A landscape with many valleys, sampled at points; each row gives a point and its height.
From any point a ball takes the steepest step (drop divided by distance) to one of its 2 nearest points. It stops when none of these is lower. Distance is the straight distance between rows; heights are no part of it.
(187): [177 116 119 103 118 160 159 165 184 142 132 137 162 116 101 137 119 137
  90  45 133 153 109 143]  height 213
(622): [144  87  79  90 145 144 100 128 130  91  77  78 137  80 141  94 112  95
 126 144 189 140 133  90]  height 45
(478): [114  90  85 133 143 137 102  92 127  82  66  57 154  99 135  78 153  92
 110 152 166 114 102 119]  height 184
(970): [157  95 114  82 139 144 169 158 188 128 131 127 178  76  68 128 133 148
  97  62 136 168  64 165]  height 183
(734): [130 164 101 106 110 165 120 146 137 138 147 114 131 123 122 170 117 157
 161 138  95 141 147 137]  height 308
(584): [108 124 181 137 151  92 119 221 102 119 132 143  75 153 137 188  80 163
 134 164 124 151 144 143]  height 367
(63): [151 125 173 165 159 142 143 174 133 127 112 133 124 162 128 168  96 128
 107 135 176 141 166 106]  height 326
(34): [ 75 109  59 105  97 115  85 196 115 104 141 136  93  90 137 140 106 101
 146 175  86 140  91  89]  height 405
(475): [129 108 118 116 111 118 119 132 126 114 113 125 124  64  93  52 121 175
 134  90 144 147  81 134]  height 161
(1005): [149 100 111 108 145 146 162 124 179 135 145  96 190 100  83 136 151 167
 105 113 169 140 108 170]  height 173
(707): [130 129 129 142  77 154 102 155 118 168 169 149  99 127 133  67 129 121
 123  63 147  99 163 118]  height 413
(39): [ 83 100 102 113 111  93 111 192 108 131 189 117  88  92 135  99 136 139
 113 122 152 118 114 116]  height 487
(987): [ 92  97 111 116 114 132  69 125 121 114 130 121  83 139 138 145  99  73
 155 201 126 131 191  86]  height 444
(902): [114 157 167 190 146 156 128 120 117 127 108 113 125 203 127 191 130 135
 149 177  89 114 171 184]  height 452
(732): [139 148 123 129  76 155 105 183 108 128 116 172  90 145 144 113  72 113
 137  86  98 138 129 105]  height 455
(58): [ 79  95 110 179  82 112  96 149  94 111  90 124  87 127 106  46 119 138
 132 115 101 102  53 149]  height 348
(534): [133 141 201 119 158  65 151 184 103 125 145 177  93 147 152 179  89 156
 123 135 125 160 129 130]  height 383
(66): [140 103  96  95 154 106 131 155 129 108 137 114 115 106 169 134 133  86
  92 121 141 132 113  73]  height 210
(483): [ 95 126 103  94 152  93  95  73 128 123 125  98 116 122 156 165 149  88
 146 193 123 115 133 114]  height 451
(782): [ 85 124  82 106  79 120  99 174 124 145 189 118 115  70 117  78 142 158
 138 102 124 108  99 138]  height 502
(544): [113  73 134 151 150  94 138 152 141 111 128 112 119  91  87  94 157 157
  80 117 192 142  96 134]  height 375
(964): [101 110 157 147 105  87 121 118 105 120  98 151  97 101  83  50 112 195
 146 118 127 146  63 169]  height 238
(781): [155 120  93  87 116 119 142 140 133 140 190 145 130  88 159  88 163  93
 102  65 123 100 139  99]  height 526
(256): [162 158  98  99  92 200 126 136 157 152 138 126 158 120 121 139 111 132
 155  86 105 131 160 136]  height 350
(695): [161 141 176 112 164  64 165 125 111 125 131 175 114 140 164 156 116 127
 114 118 117 150 104 109]  height 402
(254): [177 129 130  87 131 110 135  92 113 159 175 164 131  82 157  68 147 116
 142  92 150 101 173  99]  height 546
(813): [130 129 117 125  84 167 103 153 123 137 153 162  86 138 143 103 100  76
 144 106 119 118 189  84]  height 438
(824): [143 133 127  76 144 101 129  78 125 166 192 137 135  83 147 110 152 133
 159 140 156 108 177 111]  height 572
(461): [107 169 108 111 109 138  94 135 109 132 140 138 109 118 110 169 106 164
 201 185  53 140 150 159]  height 354
(882): [130 160  80  90  97 167 129  50 137 139 144 119 161 115 134 108 151 113
 175 129  79 105 138 137]  height 290
(983): [169 160 154 138 119 160 146 159 163 164 133 152 154 148 105 171 124 152
 102  64 120 145 136 145]  height 245
(935): [126 112  88 132 125 121 143 180 139 121 168 125 106 146 170 150 158  65
  64  91 110 106 109  83]  height 246
(182): [106  98 194 185 136 101 129 106 112 158 138 136 110 135  88  63 146 175
 126 127 186 108 138 169]  height 462
(548): [155 124 171 171 166 120 177 112 152 132 108 151 150 167 101 174 145 139
  84 129 144 145 116 145]  height 239
(907): [130 124 132 166 153 117 148  68 125 103  70  94 140 184 152 142 151  88
 100 148 114 114  95 129]  height 356
(608): [105 134 113 127 125 125 136  86 124  97  60 109 153 104  93 109 117 172
 155 148  92 159  36 154]  height 335
(430): [149 119 146  94 152  84 145 186 128 123 160 144 114  96 147 146 109 151
 100 119 172 165 120 100]  height 463
(748): [132 168 161 166 101 196 112 114 121 142  93 142 144 164 107 118  89 150
 180 112 119 126 173 149]  height 617
(665): [149 130 131 126 159 138 166  94 167 131 132  98 198 130 106 163 161 166
 109 163 174 132 134 174]  height 271
(402): [161 176 140 128 116 199 123  75 122 108  59 139 164 158 138 122  89 117
 181 149 113 148 169 133]  height 594
(960): [149  87  81  96 154 141 140 144 157 110 130  81 161  89 137 114 136  97
 101 110 164 124 118 106]  height 154
(590): [168 141 184 159 150 137 148 115 119 162 150 183 136 150 147 106 113 106
 131  95 164  91 186  99]  height 544
(88): [149 139 172 148  99 110 150 134 104 123  97 195  95 169 145 103  97 112
 111  66  82 140  92 121]  height 437
(391): [117 147  93  94 107 131 113  31 130 135 143 130 139 131 150 130 156  72
 160 151  67 105 154 113]  height 172
(929): [135 155 121 114 126 128 147 144 141 124 121 128 139 116 115 161 116 173
 134 111  86 158  89 143]  height 267
(595): [ 95 115 139 101 142  55 143 200 111 118 183 138  94 102 153 150 127 154
 103 139 149 148 104 120]  height 474
(687): [106 153  70  74 120 146 126  71 139 127 144  93 179  84 124 125 152 137
 174 157  82 118  98 152]  height 371
(686): [131 132 175 156 136 125 141  88 125 149 125 138 138 129 100  96 123 176
 146 128 162 130 137 156]  height 504
(807): [157 155 151 153  86 168 131 136 125 139  91 168 118 167 129 109  91 122
 134  61  90 136 121 122]  height 449
(377): [ 91 102  98 157  79 139  88 149  98 120 115 124  77 128 125  57 110 119
 150 130 114  99 106 123]  height 322
(244): [156  98 157 167 161 128 150 135 139 113  88 130 132 151 120 133 118 117
  78 132 190 143 129 106]  height 292
(675): [ 82  89 155 156 123  78 128 181 134 141 163 133 101 115  84 106 155 181
  75 105 176 136  88 163]  height 349
(489): [122 117 115 125 169 112 118 101 132 116 112  93 131 159 167 186 151  78
 108 190 159 118 155 103]  height 406
(350): [156 142 119 118 183  96 166 134 140 113 124 114 143 157 163 226 150 107
  87 142  95 141 103 109]  height 415
(603): [102 113 109 130 139 112 121  61 115 141 161  81 149 102 129  71 190 133
 140 154 163  77 142 147]  height 638
(178): [134 134 146 151 183  78 165  98 128 109 100 112 133 180 151 207 150 111
  92 168  99 124  92 133]  height 396
(572): [110 130 158 133  92  87 134 185 129 151 155 169 113 136 100 129 136 165
  72  68 132 152  81 162]  height 325
(201): [115 129  90 103  74 114 120 177 125 139 182 145 125  80 137  77 150 124
 102  52 110 110  93 129]  height 514
(54): [ 83  98  93 158  95 131 114 168 127 104 115 107 126  88  95  63 150 135
  98  91 111 113  39 138]  height 370
(114): [137 168 165 164 165 148 128  87 121 123 113 133 156 192 154 190 142  95
 149 193 123 111 199 150]  height 489
(515): [190 132 125  89 174 119 174 147 162 127 143 128 166 115 139 202 126 137
  98 119 132 153 130 116]  height 434
(984): [103 156 123 160 135 141 133 115 119 113 105  97 127 175 121 182 139 144
 145 173  75 124 121 167]  height 420
(298): [128 125  73 120 121 158 133 148 147 121 150 108 123 151 156 178 148  65
 102 125  85 113 138  88]  height 277
(167): [115 163 146 134 132 144 131  90 122 147 139 109 149 135 110 141 137 182
 182 174 133 128 156 172]  height 454
(736): [142 137 131 125 173 121 141 100 140 120 112  92 165 146 138 182 145 133
 118 183 161 133 145 134]  height 353
(718): [ 88 112  86 121 101 155  75  82 126 111 118  92 116 129 128 113 130  84
 162 197 133 112 175 114]  height 408
(777): [112 147 185 146 102 106 114 210 127 165 140 164 107 161  95 163 109 174
  95  90 130 152 125 170]  height 307
(232): [119 130 100 141 121 139 132  65 120 118 112 103 132 159 159 114 162  79
 124 139  99  93 119 118]  height 295
(336): [142 106  96  82 129 125 104 129 116 114 117 110 126  55 132  61 112 138
 149 118 159 137 124  99]  height 53
(75): [138 150 166 139 129 107 160 128 138 125  96 166 124 146  98 154 116 168
 116 100  86 175  73 154]  height 237
(411): [116 121  70 111 111 171 100  92 155 105 130  94 145 150 150 167 150  53
 125 176 109 115 176 104]  height 338
(252): [157 160 152 163 119 207 135 110 158 137 101 122 191 162 104 134 119 152
 142 126 166 133 182 166]  height 639
(663): [152 140 178 135 149 130 126  75 100 153 129 167 138 121 139  76 102 127
 175 126 178 107 193 107]  height 513
(423): [123 117 126 139 154 124 138  75 135 152 167  88 164 127 136 119 180 139
 120 173 195  83 163 149]  height 669
(521): [135  84 169 157 156  72 130 110 103 123 125 125 109  96 104  52 156 158
 116 132 191 117 125 134]  height 416
(961): [126 136 164 164 154 139 121 219 122 126 132 128  91 171 131 211  97 137
 110 147 129 143 169 130]  height 351
(195): [169 141 127  76 159 113 141 180 134 124 149 144 122 104 158 189  98 131
 124 128 135 170 147  85]  height 450
(537): [164 165 151 159 139 181 142 107 124 115  76 140 145 182 144 159  98  94
 141 128 108 132 167 115]  height 574
(758): [115  95  88 146 107 156  98 119 112 104 103  86 106 118 132  67 137  92
 127 131 149  99 131 103]  height 274
(10): [ 81 143  80  75 145  99 102  65 132 118 134  97 152  90 145 153 164  98
 155 180  80 110  92 121]  height 428
(745): [132 162 189 156 125 142 113 181 134 171 143 151 128 157 102 165 107 172
 134  94 129 136 165 155]  height 281
(497): [158 155 180 163 140 157 142 137 114 141 116 179 118 192 160 152  96  79
 135  97 116 109 185  97]  height 560
(933): [ 97 120 144 153 106 118 139 104 124 113  68 144 118 122  57  88 125 186
 135 119 105 162  39 176]  height 289
(313): [177 135 109 107  91 186 132 126 146 165 157 146 145 120 135  84 122 110
 132  47 131 108 165 115]  height 384
(267): [176 136 161 151 145 140 182  84 153 116  69 163 158 156  98 146 136 131
  92 100 118 163  92 138]  height 185
(724): [ 96 129 114 160 118 142 137 102 133 112  94  88 144 143 102 124 137 158
 132 143 111 129  77 156]  height 378
(484): [144 141 150 114 135  96 143 110 102 119 103 159 104 143 159 119 102 118
 138 116  91 140 100 103]  height 421
(235): [ 95 146 155 128 127 130 112 109 105 144 150 124 107 149 123 148 119 153
 194 182  94 113 165 160]  height 401
(447): [ 72 101  75 141  98 125 100 205 116 100 118 107 109  93 116 102 107 141
 126 141 117 130  54 117]  height 387
(435): [114 114 124 100 152  59 112  56 103 147 175 120 113  93 162  88 179 105
 145 150 139  86 146 117]  height 603
(938): [143 130 133 117 126 159 112  91 118 142 134 142 123 129 148 102 114  86
 158 134 157 114 204  89]  height 471
(438): [ 81  94  98  96 111  96  76 167 119 112 155 130  71 114 138 150 102  90
 148 201 109 137 154  85]  height 424

Call two points neighbours if one is among the 2 nearest of the other. Go from one point of each pair to the other, from neighbour to neighbour, staying as low as possible. Name the highest point that can't be avoided.
(267) and (622) => (537)
(391) and (267) => (686)
(391) and (1005) => (483)

Where does a ball stop that starts at each point below?
(34) => (622)
(777) => (1005)
(984) => (622)
(807) => (267)
(987) => (622)
(167) => (267)
(707) => (267)
(435) => (391)
(430) => (391)
